Each row is a point on a landscape with many valleys, with its height.
A ball rolls from a point to the lowest of its 4 nearest points, and stops where none of them is lower. Distance is the straight distance between rows; heights are no part of it.
ditod: 104, 74, 98, 121, 134, 113, 112, 114, 102, 118, 145, 114, 108, 122, 122, 111, 94, 97, 128, 80, 85, 118, 93, 113, 121, 114, 91, 72, 142, 105, 111, 97, 103, 115, 85  h=2.24
petak: 76, 106, 98, 115, 103, 102, 93, 80, 88, 94, 103, 95, 97, 94, 126, 88, 86, 105, 106, 102, 99, 94, 98, 99, 95, 103, 84, 88, 93, 105, 111, 91, 108, 91, 98  h=3.94
keta: 95, 82, 98, 122, 128, 114, 113, 112, 103, 113, 136, 114, 107, 121, 122, 102, 91, 98, 128, 83, 86, 112, 93, 111, 119, 107, 91, 77, 133, 107, 110, 93, 104, 110, 90  h=1.75
vobo: 107, 105, 104, 92, 113, 89, 109, 74, 119, 94, 75, 115, 104, 102, 82, 87, 102, 121, 87, 122, 84, 97, 106, 103, 117, 76, 100, 112, 92, 88, 84, 80, 118, 82, 127  h=1.06
teni: 122, 100, 101, 76, 118, 89, 117, 99, 137, 102, 66, 120, 105, 110, 48, 85, 113, 120, 83, 112, 87, 105, 105, 110, 131, 70, 122, 123, 104, 88, 71, 80, 109, 97, 126  h=2.37
vad: 100, 114, 112, 96, 85, 90, 89, 71, 97, 86, 62, 104, 99, 83, 104, 99, 95, 117, 83, 128, 86, 84, 115, 96, 96, 86, 85, 117, 69, 93, 94, 86, 122, 73, 125  h=1.19
kaz: 79, 71, 98, 117, 96, 119, 92, 119, 76, 102, 145, 87, 85, 108, 151, 93, 98, 87, 130, 85, 104, 108, 95, 94, 90, 131, 84, 79, 138, 114, 127, 115, 90, 109, 68  h=2.94
deri: 70, 91, 100, 111, 73, 116, 79, 114, 67, 96, 145, 59, 85, 102, 147, 91, 105, 65, 114, 90, 123, 99, 94, 73, 65, 128, 90, 84, 115, 104, 129, 132, 69, 108, 60  h=1.16
sosoz: 103, 108, 110, 93, 94, 89, 98, 72, 108, 90, 67, 107, 99, 90, 93, 93, 102, 120, 83, 133, 86, 91, 114, 98, 106, 77, 91, 118, 78, 89, 88, 83, 124, 71, 128  h=1.04
Sigag: 110, 65, 100, 129, 129, 117, 109, 129, 95, 119, 157, 120, 103, 127, 129, 119, 99, 94, 130, 68, 87, 125, 92, 110, 123, 114, 89, 75, 156, 110, 120, 102, 98, 123, 81  h=2.34
rugod: 70, 129, 100, 111, 74, 95, 83, 86, 66, 82, 100, 70, 92, 82, 125, 100, 92, 88, 96, 105, 125, 88, 97, 82, 65, 110, 83, 91, 70, 102, 116, 113, 89, 95, 88  h=0.95
zopo: 76, 154, 114, 113, 43, 95, 89, 85, 42, 74, 117, 58, 93, 88, 107, 112, 96, 65, 94, 106, 136, 81, 109, 59, 43, 102, 83, 106, 46, 101, 114, 159, 74, 103, 101  h=2.53
piga: 108, 123, 114, 83, 54, 90, 82, 68, 93, 89, 39, 90, 95, 67, 101, 116, 93, 111, 75, 140, 77, 70, 121, 98, 76, 95, 90, 135, 38, 91, 86, 94, 137, 68, 133  h=1.38
tibu: 129, 77, 82, 104, 155, 103, 120, 125, 143, 130, 125, 137, 128, 119, 79, 122, 95, 94, 98, 60, 95, 124, 87, 127, 130, 105, 124, 73, 141, 102, 96, 81, 86, 133, 87  h=2.85
vobak: 88, 82, 97, 123, 119, 113, 105, 109, 92, 109, 134, 104, 101, 118, 131, 99, 95, 98, 131, 86, 89, 111, 94, 105, 110, 114, 88, 73, 131, 109, 115, 101, 103, 108, 83  h=1.43
vik: 68, 95, 95, 116, 74, 110, 80, 106, 66, 95, 127, 63, 86, 98, 141, 92, 99, 74, 115, 92, 121, 100, 91, 78, 72, 122, 89, 86, 106, 105, 125, 124, 80, 104, 68  h=1.30
Ganu: 108, 59, 103, 128, 124, 121, 106, 138, 87, 114, 163, 119, 99, 127, 136, 116, 100, 92, 129, 70, 87, 124, 92, 108, 116, 122, 84, 76, 161, 110, 122, 106, 96, 119, 72  h=2.08
silek: 89, 62, 107, 113, 94, 124, 91, 133, 77, 103, 157, 88, 81, 111, 162, 95, 110, 77, 133, 80, 107, 115, 91, 89, 88, 133, 83, 82, 151, 110, 132, 124, 82, 109, 62  h=1.80
Guz: 135, 81, 75, 67, 134, 88, 106, 137, 158, 109, 64, 139, 120, 120, 33, 84, 110, 128, 74, 74, 101, 106, 92, 145, 128, 97, 149, 112, 117, 107, 70, 71, 84, 120, 94  h=4.76
fada: 82, 133, 110, 101, 70, 94, 80, 75, 66, 87, 72, 82, 94, 70, 118, 106, 90, 100, 86, 119, 117, 81, 100, 88, 65, 103, 81, 108, 55, 97, 110, 98, 100, 84, 103  h=1.68
fut: 131, 96, 95, 67, 117, 86, 115, 111, 144, 109, 62, 123, 101, 112, 35, 82, 117, 124, 77, 106, 91, 108, 99, 119, 133, 73, 137, 128, 108, 95, 64, 76, 102, 104, 116  h=2.33
tulos: 118, 70, 91, 122, 141, 114, 114, 125, 112, 120, 151, 123, 113, 125, 109, 121, 97, 92, 120, 65, 83, 125, 91, 115, 127, 109, 103, 72, 152, 105, 113, 96, 97, 127, 83  h=2.58
miduz: 133, 97, 92, 61, 110, 83, 116, 118, 138, 105, 49, 125, 93, 113, 24, 86, 123, 129, 77, 109, 95, 103, 100, 117, 134, 71, 143, 135, 99, 98, 56, 79, 106, 107, 127  h=2.38
faku: 125, 89, 88, 93, 148, 96, 120, 118, 144, 120, 110, 129, 127, 119, 65, 103, 97, 100, 94, 71, 93, 118, 87, 124, 133, 93, 125, 88, 128, 94, 88, 79, 93, 119, 95  h=2.41
rizu: 126, 91, 90, 83, 139, 91, 120, 110, 146, 116, 89, 125, 124, 115, 53, 91, 103, 112, 88, 82, 94, 112, 91, 125, 134, 83, 130, 100, 120, 93, 81, 76, 94, 110, 104  h=0.96
vid: 126, 102, 95, 63, 83, 90, 108, 91, 129, 98, 41, 107, 81, 93, 42, 101, 121, 129, 84, 145, 79, 84, 121, 96, 125, 68, 130, 146, 79, 95, 49, 88, 130, 88, 153  h=2.77
mak: 108, 83, 96, 115, 135, 110, 117, 110, 113, 120, 138, 117, 112, 122, 109, 107, 95, 97, 125, 78, 82, 119, 94, 115, 128, 105, 98, 75, 138, 104, 108, 90, 104, 117, 89  h=2.30
povib: 124, 98, 97, 80, 128, 88, 120, 101, 142, 107, 80, 123, 114, 114, 51, 86, 108, 115, 83, 96, 91, 112, 95, 116, 135, 73, 126, 110, 112, 93, 75, 77, 99, 101, 112  h=2.13
lik: 86, 142, 111, 97, 61, 91, 76, 78, 65, 80, 67, 83, 92, 65, 109, 108, 89, 98, 85, 113, 115, 81, 105, 86, 59, 100, 80, 110, 47, 96, 112, 107, 104, 84, 108  h=4.57
git: 98, 101, 103, 108, 123, 92, 112, 82, 113, 99, 93, 110, 106, 107, 92, 89, 94, 114, 99, 105, 87, 104, 103, 108, 121, 80, 93, 97, 106, 95, 93, 84, 115, 86, 112  h=1.26
bab: 134, 76, 75, 81, 153, 99, 115, 133, 159, 125, 99, 139, 131, 116, 54, 101, 99, 109, 83, 57, 100, 117, 86, 143, 130, 101, 143, 86, 134, 102, 84, 72, 84, 128, 92  h=4.12
taki: 84, 162, 120, 104, 48, 90, 85, 78, 46, 80, 89, 66, 91, 68, 107, 122, 90, 74, 89, 114, 130, 79, 106, 74, 45, 98, 79, 116, 35, 95, 115, 138, 94, 95, 106  h=4.73
sib: 84, 65, 102, 116, 88, 124, 84, 130, 76, 100, 150, 81, 86, 109, 155, 89, 105, 77, 130, 81, 111, 111, 92, 90, 82, 136, 87, 86, 141, 109, 134, 124, 81, 106, 67  h=2.03
lasit: 131, 84, 81, 76, 145, 92, 116, 124, 154, 118, 92, 138, 126, 119, 48, 94, 103, 112, 84, 70, 100, 114, 85, 135, 130, 96, 143, 101, 123, 101, 82, 72, 87, 118, 95  h=4.59
kiso: 70, 140, 106, 110, 63, 95, 82, 85, 56, 81, 98, 68, 92, 76, 120, 106, 91, 84, 96, 106, 130, 87, 98, 77, 55, 107, 82, 96, 58, 102, 118, 122, 87, 95, 88  h=1.11
gel: 125, 76, 88, 112, 149, 108, 114, 129, 123, 126, 142, 131, 120, 125, 92, 127, 94, 94, 112, 65, 89, 126, 90, 123, 131, 104, 110, 73, 150, 102, 103, 82, 94, 133, 89  h=2.65
kefiz: 98, 51, 111, 115, 90, 127, 87, 146, 77, 102, 167, 92, 84, 112, 164, 90, 114, 73, 130, 77, 114, 118, 87, 92, 86, 140, 80, 86, 165, 106, 140, 128, 72, 109, 58  h=1.94
zup: 76, 80, 99, 111, 75, 119, 81, 122, 69, 101, 148, 61, 84, 105, 151, 91, 105, 64, 119, 88, 125, 103, 95, 74, 63, 131, 87, 86, 121, 103, 134, 140, 67, 107, 59  h=1.18
rek: 76, 85, 97, 119, 101, 116, 90, 108, 82, 103, 129, 90, 91, 110, 144, 90, 96, 92, 130, 88, 100, 108, 94, 95, 93, 124, 85, 78, 120, 113, 119, 106, 95, 106, 78  h=2.47
mim: 125, 96, 96, 57, 79, 90, 110, 87, 131, 102, 35, 106, 80, 90, 42, 109, 124, 127, 87, 151, 77, 78, 122, 93, 125, 72, 131, 146, 69, 97, 45, 92, 136, 91, 154  h=2.89
suti: 94, 99, 102, 107, 127, 97, 116, 85, 114, 104, 104, 111, 111, 111, 99, 91, 92, 110, 108, 101, 86, 107, 99, 110, 121, 90, 94, 89, 108, 97, 96, 87, 111, 93, 108  h=1.81
nipi: 96, 149, 118, 93, 52, 89, 77, 72, 64, 84, 59, 81, 92, 59, 110, 117, 90, 97, 80, 120, 108, 78, 105, 90, 58, 98, 79, 123, 34, 93, 108, 110, 114, 82, 111  h=4.92
Lak: 88, 168, 125, 106, 43, 89, 96, 78, 38, 70, 113, 57, 93, 79, 99, 123, 98, 65, 97, 113, 134, 81, 112, 60, 38, 98, 81, 120, 30, 103, 112, 169, 85, 97, 116  h=2.87
Fum: 93, 60, 103, 124, 107, 123, 95, 129, 81, 107, 154, 101, 89, 118, 152, 98, 101, 84, 136, 81, 96, 115, 91, 99, 100, 131, 81, 81, 153, 113, 128, 117, 91, 113, 67  h=1.27
kam: 78, 121, 105, 108, 85, 93, 84, 76, 77, 81, 84, 87, 96, 78, 125, 98, 92, 108, 95, 115, 109, 86, 98, 93, 79, 103, 82, 98, 72, 101, 110, 97, 103, 83, 99  h=2.12
kepug: 95, 125, 111, 96, 71, 92, 82, 70, 82, 83, 59, 93, 94, 71, 109, 103, 93, 111, 80, 124, 97, 83, 111, 95, 79, 95, 84, 117, 55, 95, 102, 92, 121, 76, 117  h=2.57
zer: 94, 56, 104, 121, 96, 126, 88, 140, 77, 104, 164, 95, 83, 113, 158, 96, 105, 79, 133, 76, 104, 116, 90, 94, 91, 137, 84, 85, 156, 113, 133, 121, 78, 111, 63  h=1.76
diso: 118, 98, 103, 74, 80, 89, 102, 78, 123, 96, 46, 105, 90, 87, 70, 103, 111, 122, 78, 143, 78, 85, 123, 94, 117, 72, 110, 136, 71, 90, 64, 88, 134, 78, 149  h=2.27
Deze: 85, 152, 115, 100, 56, 93, 78, 77, 54, 79, 79, 74, 92, 65, 113, 113, 89, 87, 87, 114, 123, 83, 105, 80, 53, 100, 78, 112, 43, 95, 113, 121, 98, 90, 104  h=8.77
zugep: 118, 100, 102, 87, 126, 90, 120, 93, 135, 103, 78, 120, 110, 110, 62, 85, 104, 116, 91, 107, 89, 108, 100, 113, 131, 69, 112, 108, 106, 89, 80, 80, 107, 94, 114  h=2.11
mem: 68, 116, 95, 117, 71, 101, 82, 94, 60, 90, 115, 65, 89, 89, 133, 94, 93, 83, 107, 98, 125, 92, 97, 79, 62, 116, 87, 84, 82, 104, 119, 120, 81, 102, 78  h=0.92
lotak: 108, 84, 93, 110, 141, 104, 123, 108, 122, 115, 127, 117, 118, 122, 96, 106, 93, 101, 116, 79, 85, 120, 93, 117, 127, 98, 104, 76, 129, 99, 102, 87, 103, 115, 93  h=2.59
Fini: 116, 93, 93, 101, 142, 104, 123, 103, 131, 116, 116, 122, 118, 119, 80, 101, 94, 104, 106, 82, 86, 114, 91, 119, 131, 86, 111, 82, 127, 96, 95, 85, 102, 113, 100  h=2.45
zilak: 117, 80, 91, 111, 147, 109, 118, 119, 125, 122, 134, 126, 119, 124, 91, 116, 94, 96, 109, 72, 85, 121, 90, 118, 133, 101, 108, 75, 140, 100, 103, 83, 96, 122, 92  h=2.71
fusok: 119, 101, 90, 59, 71, 91, 104, 81, 124, 100, 34, 100, 83, 88, 46, 110, 123, 127, 85, 157, 73, 69, 128, 91, 119, 72, 131, 148, 62, 98, 39, 97, 142, 85, 159  h=2.76
muguk: 100, 135, 117, 90, 59, 91, 78, 70, 76, 82, 51, 87, 97, 60, 108, 114, 88, 107, 76, 126, 95, 77, 109, 91, 68, 99, 79, 120, 42, 96, 102, 98, 122, 79, 116  h=3.65
mok: 75, 135, 106, 107, 71, 93, 80, 81, 60, 84, 86, 77, 88, 72, 120, 105, 92, 93, 93, 111, 121, 87, 101, 83, 63, 106, 80, 103, 61, 101, 118, 112, 95, 91, 96  h=1.10
Mez: 121, 93, 95, 93, 142, 93, 124, 105, 141, 116, 97, 122, 121, 115, 62, 95, 99, 106, 95, 84, 91, 117, 91, 124, 134, 87, 120, 94, 120, 94, 84, 75, 101, 109, 102  h=1.91
Lukor: 117, 101, 104, 80, 97, 88, 106, 79, 123, 96, 58, 110, 95, 95, 65, 92, 111, 123, 83, 134, 85, 92, 113, 99, 123, 71, 110, 130, 84, 93, 68, 82, 122, 76, 137  h=2.48
kameg: 71, 88, 99, 112, 63, 114, 78, 114, 67, 98, 147, 53, 85, 103, 142, 91, 111, 58, 114, 92, 127, 101, 97, 67, 59, 124, 93, 87, 108, 105, 133, 140, 65, 105, 64  h=1.03
Mudi: 106, 50, 110, 124, 97, 126, 93, 145, 80, 103, 172, 105, 84, 120, 163, 97, 110, 78, 133, 73, 106, 118, 87, 99, 96, 136, 76, 89, 170, 113, 140, 119, 78, 113, 56  h=2.26
Sefim: 63, 111, 97, 112, 85, 103, 84, 91, 71, 90, 107, 75, 91, 91, 135, 90, 94, 93, 111, 100, 116, 94, 96, 85, 76, 117, 85, 83, 87, 107, 120, 110, 93, 98, 84  h=1.40
bir: 101, 68, 99, 124, 124, 116, 107, 124, 92, 115, 151, 112, 98, 126, 130, 109, 98, 93, 130, 75, 84, 121, 95, 109, 117, 117, 90, 72, 147, 107, 113, 98, 99, 117, 79  h=2.46
ral: 118, 100, 94, 67, 59, 90, 100, 70, 122, 96, 36, 100, 89, 82, 59, 117, 116, 119, 81, 159, 67, 67, 132, 91, 110, 74, 118, 143, 54, 94, 48, 94, 145, 76, 158  h=1.86
goru: 72, 98, 94, 119, 97, 108, 90, 94, 79, 95, 111, 85, 92, 98, 137, 90, 92, 98, 119, 99, 106, 98, 93, 93, 87, 116, 86, 81, 105, 109, 116, 100, 99, 96, 84  h=5.03
mosu: 89, 68, 99, 123, 113, 121, 99, 121, 83, 105, 146, 104, 93, 116, 146, 100, 101, 89, 135, 79, 94, 116, 94, 101, 104, 126, 84, 78, 143, 114, 120, 108, 97, 112, 76  h=0.50
mos: 81, 118, 107, 105, 90, 93, 89, 73, 83, 89, 80, 97, 95, 81, 116, 95, 90, 111, 95, 113, 100, 88, 105, 98, 85, 98, 83, 100, 73, 98, 107, 89, 111, 79, 107  h=2.15
tatu: 93, 87, 97, 120, 127, 110, 111, 105, 106, 112, 124, 111, 110, 118, 113, 99, 92, 105, 124, 87, 88, 110, 92, 111, 119, 106, 90, 78, 126, 100, 107, 94, 106, 107, 90  h=1.70
Febab: 91, 156, 119, 97, 53, 89, 83, 77, 58, 79, 71, 76, 96, 59, 107, 116, 89, 87, 83, 115, 120, 78, 107, 80, 50, 100, 78, 120, 35, 96, 113, 122, 104, 88, 108  h=6.58
suros: 76, 145, 109, 106, 56, 90, 83, 83, 51, 81, 96, 66, 91, 74, 112, 110, 92, 79, 91, 110, 133, 85, 103, 73, 52, 105, 82, 104, 50, 98, 120, 133, 85, 100, 97  h=4.28
gedam: 110, 105, 106, 95, 123, 89, 118, 87, 126, 98, 84, 114, 110, 107, 73, 92, 103, 117, 91, 112, 87, 107, 104, 108, 126, 73, 104, 105, 105, 88, 82, 79, 111, 85, 118  h=1.82
Lago: 66, 107, 97, 114, 73, 107, 83, 101, 65, 92, 120, 65, 88, 96, 136, 92, 95, 78, 114, 98, 123, 92, 96, 79, 67, 123, 88, 86, 95, 106, 123, 121, 81, 103, 71  h=1.05
riza: 87, 133, 112, 101, 68, 88, 81, 72, 73, 84, 66, 90, 95, 68, 113, 107, 86, 104, 82, 122, 106, 81, 107, 92, 74, 100, 78, 111, 57, 95, 106, 98, 113, 80, 113  h=2.62
duko: 97, 95, 98, 114, 133, 107, 117, 96, 108, 107, 119, 113, 110, 113, 106, 94, 93, 106, 120, 91, 85, 109, 97, 108, 121, 95, 94, 80, 122, 99, 103, 88, 106, 102, 97  h=1.92
nen: 85, 122, 110, 104, 86, 94, 85, 72, 84, 86, 74, 94, 96, 79, 114, 96, 91, 110, 89, 120, 99, 88, 106, 95, 85, 94, 81, 105, 69, 97, 107, 90, 115, 81, 110  h=2.16
lumos: 85, 96, 101, 115, 123, 105, 109, 90, 100, 100, 113, 104, 104, 111, 117, 92, 91, 103, 117, 94, 91, 107, 97, 106, 114, 102, 85, 82, 112, 102, 105, 90, 107, 97, 99  h=2.29
Muvet: 113, 99, 100, 92, 132, 91, 124, 94, 132, 106, 89, 117, 116, 115, 68, 88, 103, 112, 93, 96, 87, 111, 99, 115, 130, 78, 113, 102, 111, 92, 85, 78, 105, 100, 112  h=2.09
likir: 114, 104, 109, 82, 66, 91, 87, 67, 106, 89, 44, 97, 96, 77, 86, 111, 104, 118, 77, 144, 71, 72, 124, 93, 95, 85, 98, 134, 55, 92, 74, 86, 137, 70, 145  h=0.97
tezap: 134, 73, 74, 92, 155, 101, 114, 134, 152, 129, 113, 142, 129, 116, 65, 115, 96, 103, 85, 56, 101, 115, 86, 135, 130, 109, 138, 80, 138, 101, 91, 71, 83, 129, 88  h=3.56
Vopov: 122, 102, 81, 52, 65, 91, 107, 83, 129, 105, 21, 99, 75, 85, 35, 110, 122, 130, 87, 161, 77, 64, 122, 91, 123, 72, 144, 152, 56, 108, 24, 103, 144, 94, 164  h=3.41
Fid: 107, 87, 95, 110, 140, 102, 119, 105, 124, 114, 119, 115, 117, 120, 90, 103, 95, 101, 111, 82, 85, 116, 93, 118, 128, 92, 105, 80, 128, 96, 98, 86, 103, 108, 99  h=2.43
motof: 121, 85, 89, 98, 149, 102, 122, 114, 135, 122, 123, 125, 122, 122, 79, 108, 95, 99, 102, 72, 90, 121, 87, 120, 133, 95, 118, 80, 133, 94, 95, 81, 98, 120, 91  h=2.61
Nuge: 128, 100, 95, 58, 88, 89, 114, 98, 134, 106, 38, 113, 81, 98, 36, 97, 126, 131, 81, 137, 83, 87, 113, 99, 131, 71, 138, 147, 84, 100, 44, 91, 126, 98, 148  h=2.54
pegeg: 113, 98, 108, 87, 108, 88, 113, 83, 125, 96, 71, 113, 102, 103, 71, 91, 108, 120, 86, 123, 85, 100, 108, 105, 125, 71, 105, 117, 96, 89, 79, 82, 116, 81, 128  h=1.35
nifis: 76, 144, 112, 112, 55, 91, 86, 87, 50, 77, 108, 56, 92, 84, 115, 112, 93, 72, 95, 105, 136, 86, 104, 67, 50, 103, 84, 101, 53, 99, 115, 140, 78, 103, 93  h=2.56
Lopav: 136, 64, 66, 82, 159, 101, 108, 145, 163, 128, 101, 151, 132, 112, 60, 110, 96, 113, 76, 51, 107, 110, 87, 144, 132, 116, 143, 82, 143, 105, 89, 69, 77, 130, 85  h=3.99
tono: 104, 93, 98, 106, 137, 99, 122, 95, 122, 110, 111, 114, 116, 115, 91, 98, 96, 102, 111, 92, 82, 112, 91, 114, 130, 91, 101, 88, 121, 95, 98, 85, 106, 101, 101  h=2.22
sile: 67, 121, 101, 116, 61, 102, 83, 97, 56, 85, 121, 54, 90, 92, 125, 99, 96, 70, 103, 98, 133, 92, 98, 69, 53, 118, 89, 91, 75, 103, 124, 136, 70, 105, 76  h=0.88
novu: 131, 94, 92, 70, 123, 85, 119, 117, 150, 109, 64, 127, 107, 114, 33, 82, 115, 127, 79, 96, 96, 108, 94, 126, 134, 75, 143, 125, 110, 98, 64, 76, 98, 109, 110  h=2.36
roni: 129, 76, 80, 97, 152, 102, 118, 126, 144, 125, 122, 132, 129, 116, 71, 112, 98, 102, 96, 60, 96, 119, 84, 131, 135, 100, 133, 81, 138, 99, 90, 76, 87, 127, 91  h=2.98
Bigig: 117, 77, 92, 117, 145, 111, 117, 120, 118, 122, 143, 125, 114, 125, 102, 118, 95, 95, 116, 69, 84, 122, 91, 114, 130, 105, 102, 68, 144, 101, 107, 92, 98, 122, 88  h=2.66
Kugu: 70, 91, 95, 117, 87, 114, 88, 108, 74, 98, 130, 72, 88, 100, 144, 90, 100, 83, 119, 93, 114, 99, 94, 88, 78, 125, 86, 82, 110, 110, 125, 114, 85, 106, 70  h=0.83
zazo: 101, 113, 115, 95, 79, 92, 90, 68, 103, 86, 58, 102, 97, 77, 100, 99, 98, 121, 80, 132, 85, 85, 117, 97, 95, 84, 89, 119, 65, 92, 91, 83, 125, 72, 130  h=1.60
Zivu: 132, 72, 72, 73, 145, 96, 108, 139, 161, 122, 83, 143, 129, 116, 44, 92, 99, 121, 76, 60, 105, 109, 87, 148, 131, 104, 148, 99, 124, 107, 78, 74, 80, 122, 89  h=4.18
lero: 132, 87, 83, 72, 134, 86, 116, 123, 152, 114, 71, 131, 118, 117, 36, 84, 107, 122, 78, 82, 97, 111, 90, 133, 131, 87, 140, 112, 116, 100, 72, 74, 91, 112, 102  h=3.71
gud: 69, 135, 104, 115, 60, 97, 83, 90, 54, 84, 114, 59, 89, 85, 119, 102, 96, 75, 99, 102, 134, 88, 99, 68, 52, 110, 85, 93, 67, 104, 119, 135, 76, 106, 86  h=0.98
kino: 109, 105, 111, 82, 78, 88, 94, 72, 113, 90, 50, 102, 95, 82, 84, 104, 107, 120, 77, 141, 77, 82, 123, 94, 106, 81, 100, 132, 64, 90, 77, 85, 130, 68, 144  h=1.67
sunu: 75, 82, 100, 117, 84, 120, 82, 124, 72, 98, 141, 71, 83, 104, 153, 89, 102, 74, 119, 89, 114, 103, 94, 84, 74, 130, 88, 85, 127, 110, 127, 125, 79, 109, 63  h=2.10
Fur: 83, 106, 103, 110, 116, 103, 104, 81, 95, 94, 100, 103, 104, 101, 114, 87, 92, 111, 105, 106, 93, 101, 104, 105, 112, 98, 88, 89, 102, 100, 105, 87, 111, 89, 101  h=2.50
Zivud: 97, 105, 107, 100, 116, 93, 106, 79, 108, 94, 80, 111, 106, 100, 95, 90, 97, 115, 96, 118, 87, 100, 108, 101, 114, 82, 93, 103, 94, 88, 93, 80, 115, 82, 118  h=0.86
fom: 103, 60, 102, 127, 114, 123, 102, 133, 83, 110, 162, 111, 94, 125, 143, 106, 104, 89, 132, 78, 90, 119, 92, 104, 109, 123, 83, 80, 157, 111, 122, 108, 93, 115, 71  h=1.62
vol: 84, 69, 103, 110, 77, 124, 83, 133, 75, 101, 156, 65, 84, 101, 158, 87, 110, 63, 117, 83, 123, 111, 91, 77, 71, 136, 87, 85, 137, 103, 138, 141, 68, 106, 60  h=1.33
Madu: 128, 102, 98, 68, 112, 86, 116, 98, 140, 104, 57, 121, 100, 108, 42, 87, 116, 121, 81, 117, 90, 105, 104, 108, 132, 69, 129, 129, 100, 94, 65, 81, 108, 95, 128  h=2.39
vavig: 92, 169, 127, 101, 43, 90, 90, 76, 46, 80, 85, 66, 91, 63, 98, 126, 94, 73, 89, 111, 127, 82, 109, 74, 44, 94, 75, 124, 25, 97, 110, 149, 95, 91, 115  h=3.07
zul: 95, 163, 119, 93, 44, 90, 83, 72, 55, 82, 71, 72, 94, 56, 105, 122, 88, 82, 84, 115, 118, 78, 108, 83, 50, 99, 79, 125, 26, 96, 111, 131, 105, 87, 109  h=4.31
Les: 115, 99, 103, 74, 68, 87, 96, 68, 117, 93, 39, 101, 92, 82, 75, 111, 108, 123, 78, 152, 71, 74, 126, 89, 106, 79, 107, 140, 57, 94, 63, 88, 139, 70, 150  h=1.28
puru: 127, 96, 94, 57, 100, 83, 114, 106, 136, 104, 40, 121, 84, 105, 29, 92, 126, 127, 82, 122, 90, 96, 106, 109, 133, 71, 142, 142, 92, 99, 52, 85, 114, 103, 133  h=2.42
tepom: 74, 142, 107, 117, 50, 94, 88, 92, 49, 80, 125, 53, 92, 90, 112, 107, 101, 65, 97, 103, 138, 88, 110, 61, 43, 107, 84, 99, 57, 97, 117, 152, 68, 103, 89  h=1.79
luzu: 68, 111, 96, 115, 93, 104, 91, 85, 78, 90, 101, 86, 96, 93, 132, 91, 87, 105, 112, 104, 103, 94, 99, 92, 85, 112, 80, 87, 91, 105, 113, 96, 102, 92, 90  h=2.82
Sepid: 124, 96, 97, 76, 124, 84, 120, 109, 143, 108, 68, 122, 111, 115, 43, 84, 113, 120, 82, 100, 96, 108, 96, 121, 134, 73, 130, 118, 108, 94, 70, 76, 101, 101, 113  h=2.28
keni: 106, 99, 104, 100, 129, 96, 119, 89, 121, 104, 95, 114, 111, 110, 83, 93, 97, 114, 100, 103, 88, 107, 99, 110, 125, 81, 99, 97, 109, 90, 92, 83, 111, 89, 113  h=1.66
bup: 79, 85, 97, 120, 110, 113, 102, 100, 87, 102, 127, 95, 97, 107, 136, 94, 91, 101, 129, 92, 94, 105, 94, 99, 104, 114, 88, 75, 120, 111, 116, 102, 103, 104, 82  h=1.20
sapa: 94, 109, 111, 102, 98, 89, 95, 70, 100, 88, 72, 103, 100, 88, 105, 91, 96, 120, 90, 122, 88, 91, 110, 100, 104, 87, 88, 107, 80, 92, 99, 83, 119, 75, 119  h=0.93
mado: 81, 108, 102, 113, 98, 98, 95, 75, 89, 89, 90, 95, 97, 92, 121, 88, 91, 110, 104, 112, 99, 94, 102, 97, 95, 98, 85, 91, 86, 99, 106, 84, 110, 81, 103  h=1.98
sumor: 68, 104, 97, 115, 62, 107, 79, 105, 62, 90, 136, 50, 89, 99, 131, 93, 101, 61, 109, 94, 131, 96, 102, 66, 56, 120, 92, 86, 91, 106, 125, 141, 66, 106, 69  h=0.94
rovo: 90, 103, 104, 107, 114, 94, 104, 76, 104, 92, 90, 105, 102, 102, 106, 89, 94, 113, 101, 112, 91, 97, 102, 102, 109, 87, 88, 96, 97, 94, 100, 84, 116, 83, 109  h=1.17
Mibu: 79, 156, 115, 108, 52, 93, 88, 80, 41, 76, 105, 64, 92, 75, 107, 114, 94, 74, 91, 105, 135, 83, 106, 65, 47, 98, 80, 107, 40, 99, 117, 143, 82, 102, 98  h=3.89
keb: 95, 49, 112, 113, 87, 127, 85, 152, 77, 98, 175, 89, 84, 111, 167, 85, 116, 67, 124, 79, 125, 115, 86, 88, 78, 141, 79, 90, 165, 100, 151, 139, 64, 106, 54  h=2.07
zad: 131, 58, 63, 76, 153, 104, 105, 147, 168, 123, 87, 153, 133, 114, 51, 99, 98, 123, 76, 53, 110, 108, 88, 154, 131, 120, 151, 94, 136, 112, 82, 67, 78, 126, 83  h=4.03

Call two points neighbours if one is among the 4 nearest of the other. Go from one point of each pair to the other, from neighbour to neighbour, staying as low as possible. Name the highest point that can't be avoided.
sile / Kugu -> Lago
likir / bup -> duko
likir / rizu -> Muvet
likir / Zivud -> zazo
Kugu / mosu -> sib

Where does a ball stop that starts at each point below?
nen -> sile
riza -> sile
Zivu -> rizu
teni -> Zivud
nipi -> Zivud
Lopav -> rizu
taki -> sile
